Points on a hilly landscape, in no order, each with its height.
A ball rolls from a point to the lowest of its 6 nearest points, and stops where none of them is lower. Distance is the straight distance between rows; heights are no part of it.
tep: [106 123 163 141 132 114 92 107 87 127 106 151 132 75 142 115 159 142 125]  h=3.87
dez: [148 127 88 113 106 138 162 144 164 132 99 111 125 158 100 129 104 104 124]  h=2.26
Meza: [126 105 151 115 121 116 112 114 111 97 112 125 140 127 154 118 154 139 130]  h=3.71
doni: [117 143 144 150 140 141 117 135 129 152 163 147 117 125 139 149 113 159 115]  h=5.28
Nosin: [154 147 58 153 134 162 149 159 182 140 144 86 120 164 94 128 109 108 105]  h=3.85
suga: [115 142 151 150 154 123 101 131 87 141 152 143 103 101 139 139 139 163 130]  h=4.01
pizig: [133 101 140 112 122 115 132 116 113 93 116 112 146 144 158 120 149 127 136]  h=5.48
Gol: [125 140 140 176 125 153 112 136 144 159 167 156 125 121 141 159 102 150 115]  h=6.60
Duro: [141 123 127 112 121 120 155 133 140 115 116 121 139 153 117 124 99 99 146]  h=1.15
Zenas: [110 136 155 195 139 123 103 146 110 181 140 153 91 84 152 159 101 170 92]  h=3.94
lonir: [80 116 189 102 138 110 110 100 84 115 89 164 139 80 161 108 160 150 134]  h=5.43
Vofa: [155 155 60 166 148 176 145 176 182 135 151 96 112 165 101 136 89 116 108]  h=5.80
fer: [103 129 156 152 143 112 95 113 79 130 124 152 121 74 139 121 160 147 133]  h=4.00
Ditif: [133 140 114 167 120 167 123 140 166 144 167 152 120 126 128 146 100 132 116]  h=8.05
Voduz: [122 142 154 135 143 129 111 133 116 139 166 138 116 118 134 148 123 149 124]  h=5.21
rozi: [139 139 144 124 130 123 121 134 138 140 163 132 130 128 116 136 110 126 123]  h=5.92
zasip: [138 135 89 96 120 142 177 127 140 112 100 118 138 174 103 126 116 102 153]  h=3.63
muv: [114 103 156 109 120 112 109 109 108 99 104 137 132 118 158 110 162 142 131]  h=3.48
Diza: [78 115 188 86 147 102 114 102 82 102 96 166 136 91 158 102 167 149 142]  h=5.51
vavi: [150 142 73 159 133 170 133 157 182 135 157 110 105 139 110 125 101 116 108]  h=5.97
ref: [119 128 155 145 136 111 91 120 88 121 117 141 125 90 137 127 155 144 130]  h=3.32
vel: [144 130 83 102 115 141 175 141 151 121 90 112 128 176 100 131 107 102 140]  h=3.16
teki: [145 130 121 116 116 122 146 136 152 131 128 126 127 141 104 127 97 102 132]  h=4.28
Bir: [136 126 99 76 109 125 164 98 131 119 93 91 176 169 102 117 159 86 161]  h=5.29
mezu: [153 139 77 134 109 140 148 144 178 146 119 95 122 153 94 129 108 105 109]  h=0.47
labid: [130 139 123 187 123 163 109 140 157 151 164 159 125 117 134 155 93 136 116]  h=7.35
fuzi: [141 130 155 133 132 114 108 139 116 125 142 123 135 123 126 135 121 127 133]  h=5.46
leb: [133 129 87 92 126 135 177 112 132 112 105 109 157 171 102 119 141 91 160]  h=4.40
dega: [138 112 138 121 127 118 135 127 121 98 121 112 152 145 144 124 120 116 144]  h=5.96
Zati: [102 102 156 75 129 91 117 104 95 97 105 145 132 120 151 104 173 141 134]  h=3.99
palu: [102 134 155 178 147 125 110 142 100 162 142 160 90 90 155 152 110 177 109]  h=2.29
pap: [147 126 134 118 124 119 142 132 137 120 124 122 141 145 121 124 102 104 138]  h=4.31
Fab: [140 141 106 129 122 139 131 133 171 144 157 132 118 134 111 127 110 113 114]  h=5.24
poma: [128 117 161 136 128 116 92 120 101 110 114 130 129 106 142 121 150 138 130]  h=2.55
fonut: [115 100 145 82 120 102 126 105 109 101 115 126 137 129 159 109 170 138 133]  h=4.18
dos: [117 134 147 151 145 116 96 123 85 130 138 140 114 90 137 132 152 153 130]  h=3.89
nazu: [147 121 150 127 129 117 124 136 123 112 125 115 139 136 133 129 113 115 136]  h=0.60
Sano: [144 133 131 118 124 119 135 133 147 134 143 124 130 135 110 126 99 109 127]  h=1.44
pami: [106 137 152 160 156 122 113 134 82 143 145 154 95 94 147 140 129 169 125]  h=3.49
Zav: [157 141 63 141 119 151 149 153 179 148 129 86 122 162 89 135 113 108 105]  h=2.15
guv: [127 101 134 62 111 92 143 104 110 118 114 94 157 148 140 113 167 120 144]  h=7.51
dev: [145 133 95 124 113 131 151 139 167 143 128 115 118 144 98 125 102 104 117]  h=2.38
Lomok: [131 111 118 75 118 110 155 103 122 115 113 94 167 154 136 118 159 107 147]  h=2.52
bori: [142 143 101 180 122 170 117 154 168 140 166 150 112 124 124 141 89 127 123]  h=8.49
pubak: [122 140 153 143 145 118 97 132 95 132 150 132 118 112 130 137 137 151 131]  h=4.57
fep: [98 132 151 168 159 119 107 122 76 142 139 158 98 78 149 130 146 161 133]  h=3.98
kef: [136 119 98 100 126 136 174 126 137 112 106 114 144 166 111 123 116 100 150]  h=4.24
som: [98 107 170 101 122 112 107 106 97 102 99 155 133 103 157 109 162 148 127]  h=3.93
gabem: [101 116 172 131 126 108 97 107 91 120 99 159 131 74 147 117 166 144 125]  h=4.04
fonub: [147 140 84 132 118 145 142 139 175 144 142 111 113 142 96 126 111 110 111]  h=2.61
lalan: [151 141 75 124 106 145 154 152 178 146 100 93 125 165 90 132 111 108 115]  h=1.70
Selo: [138 115 114 102 128 126 166 116 132 103 117 114 154 160 131 119 124 98 153]  h=5.27
Nufel: [142 140 82 144 123 157 140 141 181 138 156 115 110 141 106 125 110 113 107]  h=4.38
furul: [132 114 122 64 108 111 159 97 117 123 101 83 178 156 125 118 162 98 153]  h=6.65
punaf: [132 137 133 126 128 130 118 129 149 146 168 140 122 130 120 137 111 130 119]  h=6.52
rifa: [112 115 164 128 123 117 95 108 98 110 99 147 130 95 149 118 160 145 124]  h=3.33
Kul: [112 139 150 152 148 133 113 138 104 150 155 148 105 112 144 150 122 166 121]  h=3.92

Call two points neighbours if one is among the 6 nearest of the other. Go from one point of each pair to the other, from neighbour to neighbour, staying as low as possible. Name the highest point that can't be avoided.
nazu and palu => fuzi
Duro and Lomok => leb
palu and poma => dos

Two balls start at each pair of points below. Name the first point that both come to, or write -.
Zati and pubak => poma
Diza and Voduz => -
bori and vavi => mezu
som and fonut => poma
